Each row is a point on a landscape with many valleys, with its height.
From any point a ball takes the steepest step (drop divided by distance) to one of its 2 nearest points. It stops when none of these is lower. Distance is the straight distance between rows; heights are no part of it.
teb height 3.72: [ 30 -19   8  23 -13   9  18  -3  26  15  -9 -17 -26 -37  10   6  -6 -15
   9  13  -6 -33  -9  35  11 -12  25   9   3  10  21  -1  26   0  -5   3
  -6  -9  -2  11 -13  52   6   1   4  -3  15  -1   3   1   4  -1  -4   6
   4  23  -8 -18  -3  -5 -20]
Tikup height 2.59: [ -4   5 -15  -8  -2  15  -3   2  10  22 -30  23   3  -9  -4 -12  25  -1
  20  -7 -10   5  21 -31  -8  11 -26 -16 -11  18 -19  -1   0 -25   8  -4
  -7  25   9  -2 -10  -2  14   3  16   8   0   4  20  10   2 -32  -9  -3
  -6  -7   2   9 -27  -5   1]
Buvo height 2.24: [ 47 -17   6  25   4 -15  21   1 -13  -5   0  -1  -9 -16  -6  12  -6 -10
 -22  16  -9 -12 -16 -12  21  -1   8  31   2 -26  14  22  11   5   4 -15
  15 -31  19  32 -29  -3  11  10  19   0 -12  -9 -22  19 -11 -31  12   3
  29  13  -4   8  14 -19  -3]
roreg height 4.52: [  9  -9  12  13   4   6 -12  -4  13  -1   9 -10  10  10 -14  10 -17  -4
  -2  -3  12   1  -5   8  21 -10   2   0   4 -19   6   6  -4  10   6   0
  -6  -7  -3  -3   9  30  -9 -18 -13  17  19  -6  17 -23 -16  16  26   3
  16  16 -17   9  13  16  -2]
Bipef height 6.66: [  0   6 -13  29  -1  10  12 -32 -44 -17   4  -9  -2 -13 -37  25 -28   1
   9  -4 -19  26 -22   5  -1 -29   4  48  -1   1  26  12  31  -3   4 -19
 -24 -13  -6  -2 -12  -3 -16  47  21  -4  26  10 -27  -5  17   5   7   4
  19  20  12  17   8 -15  -4]
mabu height 5.36: [  7  13  -6  37  -4  23  17  24 -14 -22   2 -29  20  10 -11 -10   1 -15
  23  10   1   7  19  13 -11  21   3 -16  10  23   7 -19  -9  26  -8  20
  -8   9  29  -9  36  13 -17  -4 -22  14 -18   0  15 -35 -38   6  22 -29
 -15  14 -13  35  13  28  -6]
Sog height 3.47: [ 22 -18  16  10  -2  -9  17   3  39  33   3 -12 -20 -27  30   0   1  -6
  -3  10   2 -43 -11  18  12  -7  25   3   6   6  13   5  10  12   5  10
  20  -3  -6  14 -17  26  11  -3   7  -1  -3 -12  -2   7   1   2 -19  11
  13   6   4 -33  -2 -13  -6]
tagi height 3.44: [ -2 -22  22  -5  -6 -12   5 -12  11  -6  23 -31  -2   5  21  20 -26   4
 -26  -1  -3 -13  -9   3  16 -13  30  -3  12 -50   5   1 -19   6  -8  19
  10  -1  -1   6   7   0  11 -24 -11  12 -38 -23 -36 -13   6  -1 -27   6
  29  -8  13 -11  22  12  12]
pofab height 2.53: [ 25   5  18  17   1  17   8  12  26  20  -5  11   5  -3 -21 -16  14 -20
  12  15   8  23  -6  -9   3   0  -9   4  -3  -7  -5   4   6  11  -7 -23
 -28  -6   2  13   0  39  -6  21   6   5  25  14  10 -10 -39  -9  17   7
  -3  10 -21  27   2  -2   0]
ral height 1.35: [ -6  -2  -5 -14  -2   7  -4  -6 -15 -15  -3  -5  -5   1  13   1   3   7
  22  -4   8 -10   8   4 -17  -3   9 -20  -7  13 -11 -10   6  -4   4  16
  10   3   4 -25  11 -23   7 -12 -23 -17 -17  -8  -4  17  29   5 -16  -1
 -10   2  17  -8 -22 -19   5]
gemo height 5.07: [-33   9 -13  -8   3 -16 -19  11 -23 -16   8  18  20  30   1  21  16   5
 -23 -24  -4  30  19 -15   4   7 -32 -19   1 -14 -19  -2 -27 -32   8   9
   0  14  -2 -15  21 -12 -14   4  -8   2  13  -4  10  -1   2  12  13  -9
 -14 -29  20  14  10  21   6]
saku height 1.30: [ 16   2  21 -38  -3 -13 -13  12  -9   7   6  21  16  21  -9   4   1   4
 -29 -11 -22   2  -5 -33   2  21 -12   3  -1 -53  -1   2  -3  -5  -9 -21
   8 -20  -9  14 -22 -37  26  -7  29   6   0  18 -21  27  11 -32   9   8
   8 -20   0   0  10  -4  22]
Mep height 3.41: [-14 -10  -3 -12  25 -29 -29 -19   1 -37   4  16   4  22  -2  20 -11   5
 -29 -10  15   0  15   9  21 -12  10  -6  -6 -24 -14  20 -15 -11   4   3
  -2 -14   7  -7   7   8   4 -46 -39  14  22 -31  12   5  16   7  32   4
  16  10  -8   5   4   2 -12]
zado height 3.67: [  9  27  -5  36 -13  19  31  -2 -40  -1  25 -24 -23 -20  -8 -16  12 -14
  25  39   3  20 -16   9 -34  -9   7  22   1  48  15 -14  24   9 -14  -2
 -12  -3  -7   7   5 -11  -9  58  15 -34  -8  21 -29  -3  -2   8 -33  -7
 -23   0   9   5   7 -16   7]
lufo height 5.02: [-21   0   1 -60   4 -13  -3  15   3  -3 -19  11 -14   2  26  -4   2   4
 -12 -12   9  -4  -3   4 -21  17   4 -16   3 -20  -5  -5  -5 -17 -10 -20
   9   3 -15  -8  -7 -31   7 -16  24 -31   3   5 -12  25  27  -9 -32  25
 -15 -42   3 -44 -20  -6  17]
dag height 2.58: [ 49 -14   6  22  -3 -16  26   0 -29  -4  16 -15 -21 -19   5   3  -2   1
 -17  23 -14 -19 -25  -5   6 -10  11  27   5 -24  26  12  15   8   3   2
  22 -36   4  14 -22 -16   8  24  24 -18 -10   7 -32  24   3 -15 -13  -9
   3   3  11 -14  12 -25   8]
tiv height 3.59: [ 20  12  -1 -21  -3   8  -3  17  15  15 -36  13 -21 -30  -9 -36  22   1
  17  22  -8 -26   6  20 -23   8   2 -10   4  39  -1  -6  24   3 -32 -25
  -8  -4   5  11 -18   7   4   4   9 -20   6  22  23  15   5 -16 -15  -8
 -35   6 -20 -13 -30   1  -9]
Gevo height 3.36: [ 38  15  19   8 -17  -9   4  -9 -30  14  28  -1   9  -4 -15 -22  11  16
   4  32 -18  -7 -15 -26  -1  11 -19  20   1   2  15 -16  13  19  -1  -2
  15 -19  -7  15 -13 -32   0  50  22 -13 -24  33 -28   2  22  -4  -8 -24
 -23 -14   9  -7  19  -6  17]
Kosa height 2.52: [ 22 -16 -11  32  14  -4  12   4   8   5 -13   6  -4 -10 -13   5   6 -14
 -10  10   7  -3  -5 -12  23   6   2  20  -1  11  -2  22   9   4  11  -7
   9  -5  21  24 -21  19   2   2   5  10   1 -21   8   3 -26 -15  25   6
  23  13  -6  22   7 -11 -16]
nuz height 3.80: [ -3 -14  25 -35 -17  -5   3 -16  27  10  14 -24   3  14  19   6 -12  -3
  -1 -13  -7 -23   9  -3   7  -5  15 -34  14 -44   0  -7 -19  13  -5  26
  -2  11 -22  -2  15  14  30 -38 -13  26 -32 -11 -18  -9  20  -7 -38   3
  20 -17   1 -19   3  19  19]
Mimup height 3.06: [-17   0   2 -50  20 -38 -25   6  26  -9  -4  40 -14   2  21  19   8   5
 -44 -28  18  -4   6  25   2  -6   5  -3 -13 -18  -3   5  -2 -26  -6 -16
   2 -13  -7  -4 -11  -6   4 -21  -9 -20  46  -4  11  30  31   5  11  19
  -3 -15  -5 -26 -22  -9 -11]
vul height 2.06: [  3  -4 -22  16   5  -1   6   9   6   4 -23  23  -1 -11 -20  -2  24  -2
  -4   3 -13   2   8 -25  13   8 -16   7  -5  22  -9  14   3 -11   1 -15
  -5   8  17  19 -23  13  -1  12  11  16  -2  -5  20   4 -16 -24  16  -4
   6   4   0  27  -6  -2 -12]
vuse height 3.15: [ -7  -9  -6   9  17 -15   6  13  25  17 -11  -9 -17 -19  40  -1  -3   8
 -13   3  16 -34 -20  10   3   4  34   7   7  18   6   6   5  11   0  15
  40   1   3   1 -25 -14   9 -26   4 -16 -12 -18  12  13  -2   8  -7  14
   6   0  10 -45  -6 -12 -11]
Dibu height 4.84: [  5  12  12  15 -17  21  19  20  -3  -8  12 -41   7   6   5  10 -19 -21
   2   5   0   1  -9  13 -12  11  18 -10  16 -21  10 -13 -10  17 -11  12
  -8   9   6   0  27   0  -8 -10  -3  -2 -21   4 -13 -26 -16   7 -15  -3
  -3  -2   0   1  17  23   8]
tezaf height 3.02: [  5  -3 -27  27  17  -1  -4   3   3   1 -16   6  -1 -11  11   1  -9  17
  -7   3  10 -10 -11 -28  27   8  12  30 -18  21   2  12  26   3  29  17
  43 -14  24   5 -37 -36  15  -5   4   5  -8 -16  20  14   0 -10  31   3
  20  14  12  -8 -12 -29 -12]
pev height 2.68: [-30   0   9 -38  -1 -28 -31  -6  27  -3   1  16  -9  10  16  18 -13  12
 -38 -32   8  -7  -7  22   8  -2  12 -12  -3 -33   0   2 -20  -3  -4 -18
  -7  -1 -23  -1  -3  -5   0 -40  -2  -5  31  -1   5   7  22  23   0  23
   9 -11 -14 -34  -6   7  -8]
notul height 2.63: [ 10   3 -17  -9  18 -20  -3  14   3  -1 -19  26  -1  -9  12  -3  11  15
 -14   5   7 -22   3 -15  11   4   4  10 -10  19  -1  10  15 -10   6   2
  37 -20  17   0 -36 -36  15 -10   3 -13   3  -9  18  35  20 -21  18   2
  -4  -1   9 -15 -22 -26 -11]
Deve height 3.38: [ 37   9  -5  10 -18  14   6   7  -6   7 -24  -1 -12 -36 -22 -22  12   4
  17  21 -25 -23  -2   9 -17   1   3   2   8  23  11  -2  29  11 -24 -19
 -19 -17   5  11 -21  15   2  21  17 -16   0  27   9   1   5 -16  -6 -13
 -32  13 -15   2 -10   5   0]
teze height 4.04: [ 16 -13  32 -39   0 -10  -1  -2  14  -2  18  -9   2  25   0   2   1 -11
  -1  -2   3 -18  16   2   0  -8  10 -34  11 -39  -1  -8 -17  12  -7  11
   1  -5 -16 -15  25  13  18 -22 -25   9 -12  -3 -11   1  10   0 -15  -7
   0  -5  -3  -1   0   7  19]
robu height 6.51: [  4  13 -30  25  -6   2  15 -26 -46 -15   6   1  -8 -25 -38  -1   9  14
   5  12 -27  18  -7   8 -10 -25 -15  38  10  41  23  12  22  -4  -4 -16
 -23 -11  -5   4 -21   6 -21  61  18 -10  19  17  -9   7  16   7   3 -15
  -6  16   7  25   5 -10 -14]
mevi height 1.56: [-30  -5 -20  25  17   2  -7 -14 -32 -31  10 -11  -3  24   6  22 -11  -3
   8 -11  12  39   5  -6  10 -14   3  -2 -14   3 -18  10  -5 -27  31  24
   9   9   5 -32  30 -13 -14  -1 -23   7  -5 -24   2  -7  -8  22  11  -7
  10  14  23  22   9  -4   4]
mege height 2.18: [-18   6  12 -17   7 -17 -23   4  12  -5  10   0   2  16   9   9 -30   8
 -35 -18  21  -1 -32  15   1   0  24  14   5 -49   9   8 -11  13   0 -15
   7 -21 -20  -5  -4 -28  -3 -48   7 -18  27  10  -7   3   1  26  19  29
   2   1 -19 -27   2   7   0]
zam height 2.65: [-10  -1 -16   1  19 -24  -1  -4   5  15  10  10  -5 -17  32  -2  14  29
 -11   5  10 -17 -10  19   6 -12  11  18   0  51   8  -3   2   2   7  15
  41   1  -4 -13 -23 -23 -11  19  -5 -19  -3 -10  15  22  16  28  -2   2
 -12  -6  22 -33  -9 -28 -22]
Masu height 3.71: [ 13   8  18 -18  -3  -7  -3  -3 -13  14  18   3  -2   0  11  -9  -1   7
  -3  16  -4   2 -26 -13  -8  11  -1  13   0 -21   5 -13   1   7  -7 -10
  18 -14 -19   5 -12 -41   3  24  31 -23  -7  28 -29  16  23  -1 -25   2
 -21 -24  11 -30   5 -15  20]
lub height 2.55: [ 23 -17  43   3   8 -13  -3  -6  24  17  25   2  11   4  -8  -8 -12 -18
 -12  19  17   0  -8  18  23  -4   0  32   2 -16   4  13 -18  24  15 -16
   6 -20   3  35  14  26 -14  13 -15   4  10 -10 -31  -3 -29  14  16  15
  25  18 -19  17  32 -17  -4]
neve height 3.00: [-21  12 -32 -34  22 -19 -16  26  -3 -22 -41  25  -6 -17  21  -6  24  18
 -27  -9   7 -21  14  18 -13  14  -6  -2  -6  38  -7   3  20 -30 -10  -1
  34 -18  32  -3 -27 -46   2 -18   1 -35   4  -9  28  32  29  -9   9   6
 -23 -15  10 -22 -32  -8 -15]
fivib height 2.95: [ 25  -4  23   3  17 -22   5  18  28  15  15  25  -1   9  -7 -15  24 -18
 -29  13  13   9  -6   3  13   3  -9  15   6  -8  -2  18 -18  15   2 -33
  -6 -20 -13  22  -2  35  -4   3  -1   4  37   4   2  17 -42  -2  26  18
   9   4 -20  19  22 -11  -4]
bifa height 4.05: [ -5  -6  16 -34 -17  16  -6 -23  33  30  -2 -19  21   9  21 -10 -14   3
  20 -15   0 -23  17 -20  -5  -1  -5 -27   1 -36 -14 -10  -1   7  13  29
   7  19  -4  -7  10 -13  42 -45 -11  24 -28  -5  -8  -8  11 -12 -28   6
  22  -5   4 -18  -8  15  19]
loda height 3.89: [-32  -5  -5   0  15   4 -20  -2  30  19  -8   7  11   9  16  -6 -12  -5
   7 -17  14  -2   4 -15  10   6  -5  -5 -19   7 -27  -1 -13   4  24  21
  10  27  10  11  12 -14   7 -35 -14  19 -13 -27  12 -11 -18   7   2   6
  27   6   5  -4   1  -1 -11]
vusi height 2.62: [  8   7  -4  11   2  16   0  -3 -13  -5   4  14   4   2 -19 -17  19  -4
  34  18   7  18  15  -1 -13  -2 -11  -4  -7  44  -8 -12   9   4   0  -1
 -10   1  10 -13  13   2 -13  26 -18 -10   0   8  11   0  -5   4   9 -17
 -29  16  -4  34 -10 -13  -9]
Vavaz height 1.86: [  6  -9  42 -10   1 -11  -4   5  20  21  23  13   2   5   0  -2 -19 -20
 -16   0   5  17 -25   2   6  10   5  29  -3 -43 -12   5 -18  17   1 -30
   5   1  -6  47   4 -14   0   7  12   0  -4   2 -48  13 -30 -11  -4  29
  34  -1 -16   4  25 -23   8]
nat height 4.64: [-11   7   5 -41 -25  30   9  -6  -3  11 -12 -19 -13  -6  14  -3 -18  -3
  21 -17  -7  -8 -14  -9 -28  11   5 -12  -2 -29  -4 -16   1  -8   2   0
 -13  29 -22 -14   4 -14  18 -10  22  -5  -8  18 -26  -5  21 -10 -46  19
  -5 -22   9 -30 -17  -1  28]
rit height 4.60: [  4  27  -8 -22 -10  -8  -7   9 -36 -35 -12  15   5  -2 -25   4  19   6
 -14  -5 -18  16  16  21 -25   7 -17  -5  12   6   1 -12  -1 -17 -27 -18
 -27  -8   5 -16   5  -9 -19  13   4 -26  32  28  15   6  18   3  13 -21
 -51  -4  -3  14 -11   9  -7]
Fego height 4.26: [-34  11   2  -6   1  12 -19  15  34   6 -12  -2   1  12  12  -5 -18 -17
   2 -18  15  -8   1   9  -9  16  12 -16  -8  -6 -13  -8 -16  23  -4   0
 -11  21  11  19  19  -4   2 -54 -16   3  -3 -10  11 -14 -23  11  -2  14
  12  10 -24 -11  -3  16 -10]
relu height 1.78: [  8   4  17 -35  -3 -33 -17  -1  -3   1  17  37   6   8  -2   6  -6  16
 -37 -15 -21  11 -22  -8   3  13 -16  27  -3 -40   7   1 -13  -8 -11 -35
  12 -23 -28  23 -21 -31   4   8  35  -7  24  25 -29  31  22 -16   9  16
   0 -19   0 -10  14 -14   4]
Podog height 1.62: [ -2  13   3  -6   0 -14 -12   0 -22 -37   3   1  12  19 -15  10 -28  -1
 -34 -10   1   5 -19  12  -5   3  14  16  15 -49   9  12 -12  13 -10 -19
  -8 -18  -4  -3   3 -26 -10 -43   0  -6  24  15  -2   0  -2  13  30   7
  -7  15 -21  -1   9  16   1]
Sakid height 3.49: [-18  -8  -2   8  25  -9 -11  -6  23  25   0  14  13   6  20   4 -15   6
 -12  -5  14   2  -9 -25  30   1   3  21 -24   0 -20   9  -7   0  33  12
  31   8  15  12 -17 -29  10 -10  -6  16 -18 -27   2   2 -14  -3  19  14
  38   4  13  -5   0 -27 -10]
fason height 4.83: [-12  16  -9 -14   0 -13 -10  12 -19 -14   0  37  14  14 -12  12  28   4
 -18 -15  -4  25  18  -1  -6  11 -37  -6   4   3 -13  -7 -18 -24  -9 -15
 -14   7   0  -7   9  -5 -20  27   4 -12  28  12   8   3   3   3  12 -10
 -28 -25   8  22  -2   8  -4]
Kir height 5.10: [-28 -11  13  -4   8  -1 -24 -13   8   7  31 -16  24  38  -2  10 -23   9
 -22 -11   8  23   0 -13  29  -6  -8  -5  11 -32 -10   8 -35  -7  14  13
   5   8  -9   1  18  -4 -13 -19 -13  25 -15 -20  -1 -27 -20  29   6   4
  38 -11   6   9  31  24  13]
Nar height 4.25: [ 20  -6  36 -22  -8  19  -2  -3   5  -3  22 -18  18  31 -18   1 -12 -18
  13   2   7  12   9   2   8  -9   2 -23   3 -43  -4  -8 -18   5   4   7
 -14  -5 -10 -17  33  24   4  -7 -25  20  -3   5  -8 -21 -11   1   3   1
  10   6 -15  19   8  16  23]
Tadi height 5.18: [-10 -10  -9 -14 -12  -3 -16 -20  -1 -24 -14  -6   6  16  -1  13   1  16
   9 -18 -15 -24  33   2   7  -8   0 -42   0 -14  -9  -1  -3 -11 -11  15
 -13  -1   3 -13  13  25  17 -42 -24  33 -13 -14  14 -15  38  -9   0 -12
   7  -3   0  -1  -7  35  -1]
piva height 2.87: [ 33   3  20   0  -8  17  -8  -7  20  32  -8  13   9  -7 -24 -23  12   7
  15  10 -17  12  -2 -31   3  -8 -17 -10  -5 -23   7  -5  16   6  -7 -23
 -24 -19 -15  -6 -20  25  11  28  23   6  22  30  22  -9  -6 -18  13  -4
 -14   1 -11   7  -8   3  11]
pori height 6.34: [ -7   8 -39  37   5  -8  28 -15 -22  -5   7   7  -7 -22 -31  -1  26  12
  -5   7  -8  18  -5   9  10 -25 -15  47   6  60  18  25  16  -7   4 -11
 -20   3  -8   7 -25  34 -30  67  15   2  21   5  -1  -4 -12  20  20  -8
   0   5   6  29  14  -4 -19]
somug height 0.54: [ -1 -13  -8   3  -1  25   6 -19 -33 -20   5 -14  -2   9  -1  11  -5  -7
  32  -1   5  25  11 -14  -2 -15  -2 -17 -16   4 -15  -6   6 -19  27  24
   0   2   6 -37  26 -13  12   1 -21   1 -20 -13 -11   5  14   0 -12  -6
  11  14  19  22 -13 -17  15]
mivop height 5.17: [-21  -3 -11  -4  -5  13  20  14  13 -24 -13 -37 -26  -6  41   5  -3 -11
  16  -1  12 -19  12  31 -26  -2  32 -37  13  23  -5  -7  -2   1 -16  23
   4  22   5 -19  27  13   7 -44 -25  -2 -23 -22   0  -4   4   1 -39   1
  -6  -1   5 -27 -20  14   7]
nerog height 5.05: [-19  -6 -17  34  -3  22  -8  -3  29 -14 -26 -10 -10  -2  -5   8  -8 -17
  23 -11  -2  16  19   2  12  -5  -5 -19 -19  15 -12   9   4 -16   7  12
 -30  16  21  -3  20  60  -3 -29 -10  44  12 -27  34 -30 -22  -5  18 -12
  20  21 -21  20  -7  27 -14]
nilot height 4.91: [-18  -5   5 -27 -25  27  11 -16  20   2 -18 -21 -20 -19  33  -3 -22 -17
  34 -16  10 -26   3  17 -28  -5  24 -19  -3  -4  -6 -18   1  -1   8  17
  -7  34  -8 -11  24   3  23 -31 -19   2 -15  -8 -20  -8  16 -10 -49  13
  14   0  -2 -28 -29  -5   8]
Lef height 4.85: [-20   4  -4 -27   1  10   9   5  -5  14 -11  10 -18   1  15   0  -2 -11
  12 -10   4  18 -14  -5 -24   9  -1  -7  -1 -13 -10  -9  -7 -21  -4 -15
  -6  21 -22 -13   4 -13   0   0  27 -17  12  14 -13  12   6  -6 -39  19
  -9 -32   9 -30 -15 -13  20]
tudez height 1.82: [ 34 -15  16  -5   4 -13   9  -1 -20   1   3  16   2   4 -16   8  -3  -5
 -15   6 -19   0 -11 -33  16   5  -7  19  -5 -43  -3  15   3  -6   0 -24
   5 -23   0  24 -21 -13  19  11  29  12  -7   5 -28  23  -2 -41   9   5
  24  -4  -1  11  11 -15  13]
ges height 4.82: [ -1 -20  -2  22  -4  17  -7 -20   5 -13  -8 -16   8   8 -16   7  -4  12
  35 -13  -4   6  32  14   9 -21 -13 -34  -1  15   6  -2   3  -8  -5  13
 -21   1   3 -25  15  65 -11  -5 -15  41   5 -17  36 -31  -2   3  22 -16
   1  15 -24  15  -2  35  -5]
runol height 2.96: [ 36   4 -12  16   1 -23  13  -6 -27   2  24   4  -7 -16   3 -15  23  19
 -11  29  -8 -11 -10  -6   8  -5  -5  29   8  26  20   1  11  12   6   3
  31 -29   0   8 -28 -27  -2  40  14 -22 -15  10  -7  25  12   2  -1 -17
 -17  -5  16 -11  11 -21   0]
Segov height 5.09: [  0  14 -13  31   0  10  33  35 -23 -29   5 -27  -5   5   6   6   7 -25
   1  11   8   7   7  10 -23  20  18 -11  11  15  -2  -2 -12   8  -7  11
  -3  17  17  -9  24  -2 -11 -13  -9  -9 -26  -2   0 -10 -31   0  -7 -14
 -13   4   4  18   8  12   6]
Zepor height 1.90: [  9 -12  12  13   2  16  16 -13  15  27  12  -3  -5 -11   7   1   2 -16
  27  13  13  10 -12  -3   9  -9  -4   9  -8   8  -3  -7   7  -6  18   5
  -4  10  -9  -5   6  19   0  28  -3   1   5   0 -15  -4 -11   6 -16   9
  16   4  11   4  -3 -23  -2]
Duv height 5.03: [ -9  -5   2  -7 -26  11 -12 -15   5 -21 -10 -16   9  19  -8   6  -7  14
  30 -19 -19 -16  33  24  -5 -14   3 -48   1  -9   5 -12   0   2 -25   7
 -26   4  -9 -20  22  45   2 -29 -25  36   2   0  27 -26  19   2  11 -13
  -9   5 -25  -3 -12  39  -1]
gufa height 3.33: [-28   8 -10 -56  24 -39 -21  25  19 -24 -27  30 -13  -7  16   0  13   3
 -40 -14  17 -23  19  38 -16  11   5 -12  -2  10  -6  10  -2 -11 -29 -20
   6  -9  19   7 -11 -19  -4 -36 -13 -28  14 -13  12  29  22  -5   6  12
 -17 -11 -13 -22 -17   4 -20]
vub height 1.03: [ -5  -5  27 -23  16 -34  -2   4  -1   5  32  35   2  10  18   1  -7   2
 -31  -1   4  25 -24   8  -6  11   2  31  -4 -32 -13   1 -25   3 -10 -34
  17  -8 -23  22  -4 -34  -5  20  17 -16   0   9 -43  38 -13 -11  -5  22
   2 -20  -1 -14  26 -32   9]
Kida height 2.99: [-26 -13 -20   8  16 -23 -20 -16   1 -25  -5  14  -7   2  10  20  -4  14
  -9 -11   7  -1  17  13  19 -11   7  -5 -14  23 -18  13  -4 -21  11  18
   6   7  11 -10   3  15  -1 -26 -30  13   5 -37  21   4  22  12  15  -1
  14  10  12   2  -4 -12 -21]
risul height 6.10: [-20   5 -23  35   6 -11  13  -8 -13  -1   8   2  15   1 -30   5   5  11
 -10  -5  -4  14  -4   3  14 -17 -23  29  18  32  23  18 -11   6   7 -11
 -12  10 -10   7  -9  33 -41  44  13  13  20   2  13 -24 -20  25  25  -9
   1   0   2  21  27  23 -16]
dosav height 3.19: [ 10  19  -7  38 -13  31  25  -4 -32   3  22 -15  -7 -12 -14 -24  24  -7
  44  37   9  24   2   0 -27  -4  -7   4  -4  62   7 -22  17   6   1  11
 -17   0   2  -5  15  -1  -1  55  -9 -21 -18  12 -12 -11  -8   7 -18 -18
 -23  15   5  32  -6 -12   4]
Gegu height 3.03: [ 15 -15  15  -2   0 -25  11  -3 -10  -4  19  -8   2  -1   3  14  -1   9
 -21   6  -6 -17  -7  -2  16  -6   9   6  12 -22   9   8 -19  10  -3   8
  20  -7  -6   4  -3  -3  -3   7   2   0 -25  -6 -27  10  11   3 -13  -4
   9  -5  14  -4  21  -5   6]
malon height 5.35: [-31  -6  12 -16   7 -20 -13  -6   4   8  25  10  16  28  11  16  -1   8
 -24 -19   6  24   4 -14  14  -3 -16 -10   6 -21 -18   7 -40 -19  11   6
   5  16 -18  -8  19   0 -13  -2 -11  15   1 -12  -5  -2  -9  14  -4   5
  19 -20  15   2  15   4   6]
bas height 3.04: [-18   6 -21  10 -17  27   5  22   6  13 -42   3  -2 -12   0 -20  15 -10
  30  -5 -12  -2  27 -14 -27  21 -14 -29  -8  29 -18  -1   0 -10  -5   7
 -26  37  18   3  15  18   8 -12   4  18 -14   0  21 -12 -18 -29 -11 -20
 -15   6 -10  19 -21  23   1]
sovas height 2.36: [-23 -13 -19  30  23  -5  -8 -27  -7  -9  11  -2  -1   6   4  20  -5   9
   9  -8  12  21   0  -2  29 -18  -2  11 -10  29  -6  11   3 -15  36  25
  16   8   3 -27   4  12 -14  12 -18  13   8 -26  16  -8   0  31  23  -4
  23  11  18   8   3 -14 -12]
toge height 4.36: [ 10  12  -3  -5 -18  18  10  -3 -40 -27  -1 -12 -11   0 -30  12  -3   2
  14   4 -21   9  -4   4 -19  -9   6  -3   0  -5  13 -11  13 -10 -14  -8
 -26  -9 -15 -25   7   1  -6  17   8 -15  18  26   0  -5  24   5  -9  -9
 -29   6   3   4 -10   2  10]
voda height 3.81: [ -7   7 -19 -15  10   2  -5  27   9   5 -37  10  -7 -13  -1 -37  26   2
  16   9   2 -31  15  18 -19  20  -5 -18   3  60  -8 -10  25   5 -26   1
  13   6  18   3 -15  -6   1 -10 -10 -14  -6   7  39  13  -4  -3  -2 -11
 -38   6 -14  -4 -24   3 -17]
sazi height 3.14: [ 48  -4  11  29 -16  27   6  -9  10  22 -18  -4   2 -34 -18 -16  -3   1
  29  26 -13  -4  -9 -16   4 -10   0  10  -6  -6  18  -5  39  14  -2 -10
 -14 -28  10   9 -23  19  12  40  23  -6   3  22   5 -10   2 -22   3  -5
  -7  16  -6   4 -11  -5   2]
sotul height 4.78: [-19   1  -5  18   8   8 -22   0   2  -1   9 -15  25  32 -16   6 -15   4
 -10 -14   5  16   1 -15  22   0 -18  -2   7 -22   5   8 -17   1  13   6
  -3   1  -2  -2  10   5 -17 -22  -5  27   5  -5  25 -33 -25  23  31  -4
  16   2  -7  17  25  36   0]
dalod height 4.56: [ -9   7  10  10 -26  37  -2  16  27   6 -12 -31   7   1  10   5 -30 -31
  16  -4  12  -3  -2  13 -12  12  14 -11  -3 -18   0 -17   2  15  -5  15
 -13  16  21  13  28   4   3 -28 -14   6 -10  -4  -3 -31 -22  -3 -10  11
  15  12 -14   4   1  21  -7]
bazud height 5.85: [-26  11 -30  33   0   9   7   9 -11  14  -3   4  15   2 -20  -9   6   6
  11  -5 -11   8   2 -17   2   6 -23  13   5  45  13   1  -1  16   5   3
 -10  28   6  11  -4   8 -27  38  14  10  -5   6  17 -29 -25  19  14 -17
  -9  -3   6  23  10  23 -14]
Zona height 5.62: [  3  13  -9  34  -4  21   7  17 -12  18   3  -7  26   9 -24 -25   8   0
  16  12  -5  14   8 -20  -8  21 -19  -3   7  27   7 -12   0  32  -1   5
 -17  15   9   2   7   2 -15  35   8   4 -16  19  15 -39 -35  12  17 -26
 -30  -5  -3  30  20  30   6]
naro height 4.10: [ 21  11  -1  10 -19  24  22  10 -42  -9   5 -30 -12  -9  -4  -5   4   0
  17  20  -9  -5 -10  -1 -26   3   9  -8   9   7  13 -14  18   3 -10  10
  -3  -1  -7 -16   1 -15   3  19  11 -25 -19  20 -17   0  17   0 -31 -10
 -26  -3  14  -5   0  -2  20]
Rebu height 2.03: [ -8   6 -17   5   9   5 -13  -9  -5   3  -3  18   2  -5   4  -8  21  14
  22   5  13   1   8  -1   2  -5 -10   1 -12  48  -5 -15  21  -8  12  19
  21  -3   4 -20  -7 -19   0  18 -13 -17   6  -1  23  10  16  18   9  -9
 -21   5  14  -3 -23 -23 -12]
kat height 4.33: [-17   3  10 -18 -21  20   2  -2  29  45  -1 -12  12   2  19 -11  -7   0
  16 -18  -4  -9   4 -19 -13  11 -16 -22   7  -7  -8 -12 -17   7  10  20
  -2  44 -11   2   6  -6  14 -13  11  16 -17   9  -4 -12  -4  -3 -35   7
  10 -22   8 -23  -5  13  11]

Where does a ball stop that starts at each point below?
Gegu -> saku
robu -> notul
Segov -> notul
Mep -> somug
Gevo -> saku
tiv -> pofab
Kir -> nuz
nerog -> nuz
